A landscape with many valleys, sampled at points; each row gives a point and its height.
From any point a ball takes the steepest step (drop divided by distance) to one of its 6 nearest points. It stops when none of these is lower. Distance is the straight distance between rows; heights are no part of it.
K435 h=23.7: [ 46 146  74  98 117  73 129 128 133  95  91 169 179 154 146 122 118]
K702 h=8.4: [177 109 154 120 130 143 149 144 103 127 152  78 106  93 123 121 151]
K234 h=10.9: [ 88 142  54 105  87 106 115 119 114 138  93 152 155 159 170 142 101]
K974 h=57.9: [191  75 171 150  97 143 163 157 122 140 147  72 113  60 138 150 178]
K83 h=26.1: [194  74 191 176 104 159 141 149 163 123 150  73 109  66 135 147 176]
K375 h=9.2: [105 139  66 110  88 117 102 121 107 160 103 152 145 152 169 148  95]
K895 h=14.7: [ 83 141  41  99  89 101 125 125 111 115  83 158 164 165 171 142  96]
K837 h=19.8: [168 120 160 151 156 153 136 120 159  91 168  90 100 123 106 115 144]
K833 h=19.9: [185  86 174 154 119 151 149 149 146 115 154  68 108  75 129 134 169]
K977 h=19.6: [149 144 154 116 145 140 124 113 115 131 151 107 119 125 103 111 125]
K984 h=23.4: [193  72 204 195 108 172 133 144 187 118 144  80  97  73 128 139 168]
K342 h=11.8: [177 107 162 133 136 146 143 138 131 113 158  76 106  99 120 121 153]
K455 h=36.6: [171 112 129  98 120 144 127 145  64 166 127 107  93 102 130 135 119]
K496 h=11.9: [177 109 145 109 123 140 147 150  87 142 146  87  99  94 126 128 142]
K865 h=24.6: [133 153 152 148 172 143 130 103 157 109 152 139 120 156  91 114 121]
K909 h=18.8: [127 126  65 107  97 133  96 125  96 183 108 139 124 142 170 152  95]
K912 h=30.0: [194  78 127 116 112 143 177 163  56 164 114  92  74  83 141 169 138]
K948 h=21.8: [ 31 146 107 137 174  88 123 142 182  84 100 192 174 155 130 103 134]
K244 h=81.7: [ 91 164 150 156 166 126 122 108 167 121 128 176 146 159  94 115 121]
K98 h=41.3: [158 135 150 108 135 141 128 129  95 145 150 104 108 118 110 118 124]
K220 h=21.3: [182  74 191 190 113 169 130 141 192 107 148  80  93  88 125 135 164]
K114 h=19.1: [ 64 143  57  93 103  81 132 126 120  97  88 164 167 163 156 131 109]
K842 h=22.2: [170 117 142 103 127 145 138 137  82 152 140 100 102 105 122 128 130]
K334 h=24.0: [134 157 156 129 157 140 122 103 132 128 150 125 127 144  96 114 120]
K872 h=25.0: [151 133 155 156 168 153 141 106 162  88 164 108 101 142  95 114 133]
K172 h=61.9: [162 115 113 100 119 146 111 140  69 183 124 126  95 116 139 143 103]
K800 h=12.8: [168 124 158 129 149 146 137 125 132 110 163  89 110 117 107 114 140]
K368 h=14.6: [185  98 156 120 121 143 155 156 100 130 149  81 106  82 132 138 157]
K880 h=24.7: [138 148 151 160 176 150 134 102 169  93 160 140 106 157  90 115 122]
K521 h=35.6: [188  82 173 152 106 148 157 155 134 128 149  71 109  67 132 139 174]
K519 h=24.5: [190  87 145 119 106 142 171 162  79 149 134  84  93  76 137 154 153]
K951 h=13.4: [100 158 125 116 118 116 102 106 118 154 123 151 145 144 127 121 111]
K745 h=29.8: [ 38 149  83  98 144  72 131 134 154  78  95 179 181 154 141 113 129]
K819 h=20.4: [ 66 142  75 104  95  86 118 116 125 116  97 162 169 154 157 131 110]
K260 h=18.0: [ 72 144  35  89 100  88 132 131 110  94  75 163 169 170 166 141  99]
K701 h=17.9: [ 77 147  91 114  96  99 105 112 122 141 105 161 160 151 152 130 110]
K456 h=26.2: [116 162 154 157 175 140 127 104 169 109 141 161 129 164  91 115 118]
K218 h=37.1: [137 146 139 109 127 135 105 115  96 162 136 125 125 130 117 119 111]
K380 h=22.3: [130 141 118 105 114 133  96 121  90 173 129 134 122 133 132 129 108]
K952 h=24.4: [149 144 160 138 167 147 131 109 146 109 159 113 112 142  96 109 130]
K440 h=14.5: [ 97 139  45 105  83 113 112 119 110 146  95 149 148 158 176 149  99]
K510 h=33.8: [196  76 149 138  88 140 186 162  82 163 132  83  94  60 149 169 165]
K119 h=14.0: [ 79 154 107 117 106 102 105 113 125 147 113 158 163 149 139 122 112]
K483 h=52.7: [ 75 162 143 167 175 128 124 122 189 107 116 200 147 166  99 109 123]
K245 h=22.8: [124 157 149 118 138 133 112 108 122 145 142 133 136 140 106 117 117]
K835 h=45.5: [ 81 164 142 142 148 114 111 109 154 131 122 165 159 154 107 117 122]
K85 h=16.3: [173 111 160 142 146 146 137 130 149 101 166  80 103 112 110 116 149]
K918 h=26.0: [ 54 145  54  84 122  72 135 133 116  77  86 173 178 162 150 126 110]
K827 h=17.8: [ 56 151 105 117 121  88 118 117 145 119 104 170 176 153 137 121 125]
K475 h=38.2: [154 111  91 106 114 144  99 135  74 193 112 134 102 126 155 151  93]
K938 h=25.9: [154 132 156 160 169 154 137 104 170  86 166 120  95 149  95 114 130]
K491 h=38.9: [183  94 112 107 122 149 136 157  53 181 109 110  77 105 138 161 113]
K182 h=15.6: [179  97 168 156 134 150 138 140 153 102 159  67 102  91 121 121 158]
K772 h=22.7: [182 101 127  99 118 143 144 156  60 169 126 102  87  96 131 146 125]
K422 h=17.3: [ 70 151 104 116 108  94 106 111 134 137 108 163 167 150 138 123 115]
K747 h=19.0: [178  84 173 175 130 157 134 136 182  90 154  76  93  97 121 125 158]
K230 h=10.4: [ 40 151 116 162 181 107 122 144 197  88 101 208 163 160 115  98 133]
K451 h=9.9: [ 77 155 125 124 121 107 103 105 137 138 115 158 161 149 124 119 117]
K502 h=9.0: [ 48 155 122 141 153  94 119 122 174 109 109 181 176 156 118 108 131]
K262 h=48.7: [ 98 164 148 138 145 124 113 104 147 135 129 156 150 151 104 116 117]
K161 h=16.1: [115 136  90 106  96 126  94 119  99 174 114 144 132 142 153 138 104]
K684 h=22.9: [ 67 161 140 151 160 112 117 116 169 117 112 181 164 160 109 113 125]

For each start below, name the point where the ball stops.
K865: K702
K880: K702
K218: K451
K440: K375
K245: K451
K85: K702

Call two points neighbours if one is among the 6 nearest of the other. Go from one point of each pair to the other, from neighbour to neighbour, staying as low as possible. Name the highest point that can't be avoided.
K375, K451: K161
K702, K502: K245
K375, K502: K827

Two balls start at each pair of points below. Name the first point that both come to, or write none.
K918, K819: K234
K220, K974: K342
K475, K895: K375
